Points on a hilly landscape, in no order, each with its height.
A climber steps from a point to the highest of its 6 nearest points, and stops where none of them is higher. Distance is the straight distance between rows; heights are no part of it.
z_738 h=3.80: [ 41 -84 -16 -16  89 -55 -72 -19  45]
z_961 h=5.57: [ -51   30   46  -21   36  -19    2  -45 -106]
z_814 h=3.48: [ 23 -19  19 -40  59 -48 -88 -40   7]
z_778 h=4.46: [ 18  79 -77  -9 -16  45  13  83 -78]
z_933 h=3.49: [ 21 -37   8  30 -55  20  12  11  91]
z_714 h=4.94: [-10   9 -53  10 -20  22  75  34 -12]
z_188 h=4.79: [ -2  32 -74 -15 -37  30  69  46  23]
z_304 h=3.85: [-26 -19 -11  22  -8   9  62  15 -18]
z_235 h=1.69: [-52 -37  27 -31  28 -18  14 -21 -12]
z_345 h=3.25: [ 55  19 -35  50 -63  14  24  38  74]
z_176 h=2.37: [-40   1  33 -44   6   0   6 -33   8]
z_726 h=4.95: [ 13 -65  28  12 -14  -1 -30   7  81]
z_465 h=4.82: [ 37  34   5  24 -41  28   5 -15  44]
z_959 h=5.59: [-36 -34  47  -3  48 -52 -29 -11 -81]
z_418 h=4.59: [-13  15  26 -25  -9  -1  -5 -39  19]
z_674 h=3.52: [-43 -40  25  11  19 -21  18   1 -37]
z_335 h=0.75: [  4  46 -27  27  -7  21  34  13 -85]
z_408 h=2.99: [-22  -3  34 -40  11 -10 -27 -44  15]
z_324 h=5.76: [ 10 -57  33  13   7  -6 -51   5  66]
z_607 h=4.07: [  3  -3  32 -40  29 -25 -70 -39  10]
z_55 h=3.77: [ 19  55 -52 -15 -40  41  45  10  33]
z_25 h=5.52: [ 26 -62  24  -9  49 -44 -78  -8  43]
z_869 h=4.92: [  6  25 -71  23 -17  24  47  81 -34]
z_173 h=0.43: [  8  72 -45   7   1  34  30  29 -88]
z_437 h=5.66: [-50 -58  43  -9  50 -47 -19   1 -44]
z_709 h=5.41: [ 20  24  22   9 -26  15 -16 -28  33]
z_846 h=3.51: [-10  -1  34 -31  12 -10 -47 -38  17]
z_80 h=4.68: [-24  12  29  33  12   2  19 -10 -81]
z_751 h=5.68: [  2  11 -41  39 -13  13  51  47 -45]
z_844 h=4.05: [-35 -21   2 -10  -9  12  50 -10  -2]
z_474 h=4.98: [ 18  41  -4  -3 -36  37  20 -17  22]
z_969 h=4.67: [-23  10  14 -26 -11  13  27 -31  14]
z_312 h=3.44: [-35 -27  31 -68  37 -38 -34 -50   6]
z_40 h=4.04: [ 28 -43  20 -25  64 -51 -95 -28  18]
z_983 h=4.80: [ 23 -20  36  21 -23   0 -42  -3  41]
z_431 h=5.05: [ 34 -67   9  -7  67 -53 -90 -17  36]
z_945 h=5.95: [ 13 -79  21   1  32 -31 -68  -5  69]
z_239 h=4.42: [ 23 -25  20  45 -33  11 -20   4  61]
z_998 h=2.81: [ 41 -16 -27  35 -68  22  32  28 108]
z_273 h=2.48: [-13  59 -12  15   8  23  35   2 -92]
z_722 h=3.73: [ 10  54 -73 -22 -42  38  55  41  36]
z_439 h=3.03: [-33 -25  13  30   3   0  40   6 -33]
z_190 h=4.90: [ -4  31 -13 -24 -22  20  41 -24  21]
z_263 h=4.84: [ 17 -18  39  -4  19 -20 -77 -22  27]
z_329 h=6.53: [ -7   8 -70   7 -22  26  70  60 -10]
z_591 h=6.23: [ 15  53 -31  -8 -44  25  40  -9  27]
z_625 h=6.69: [ -8  20 -52  -9 -25  26  69  16  13]
z_947 h=3.59: [ 33  67 -43  -1 -48  33  21  -4  37]
z_842 h=5.02: [ 29  13  18  33 -42  25 -14  -7  36]
z_694 h=2.40: [ -7  19  -3  45   2   2  36  11 -72]
z_659 h=5.58: [-38  18  50   6  42 -32 -18 -25 -99]
z_893 h=4.53: [ 25  59 -73   7 -32  43  15 108 -51]
z_206 h=5.03: [ 25 -27  31 -17  41 -38 -91 -19  26]
z_841 h=5.47: [ -29   45   38   -4   24    3   17  -34 -101]
z_549 h=5.48: [-31 -28  35  27  27 -25  -1   0 -64]
z_260 h=3.81: [ 46  17 -13  49 -60  23  10  21  56]
z_651 h=6.41: [-47 -63  22 -52  59 -53 -19 -25 -18]

Where does a climber stop that starts at each point below?
z_998 => z_709
z_694 => z_625
z_439 => z_651
z_273 => z_625
z_607 => z_945
z_846 => z_945
z_408 => z_625
z_176 => z_625
z_80 => z_651
z_983 => z_945
z_239 => z_945
z_674 => z_651
z_260 => z_709

Call two points neighbours if one is among the 6 nearest of the other. Go from one point of each pair to the other, from neighbour to neighbour, staying as high as possible. Name the lowest point that can't be avoided.
z_651 and z_945 => z_674
z_625 and z_709 => z_474
z_625 and z_945 => z_983
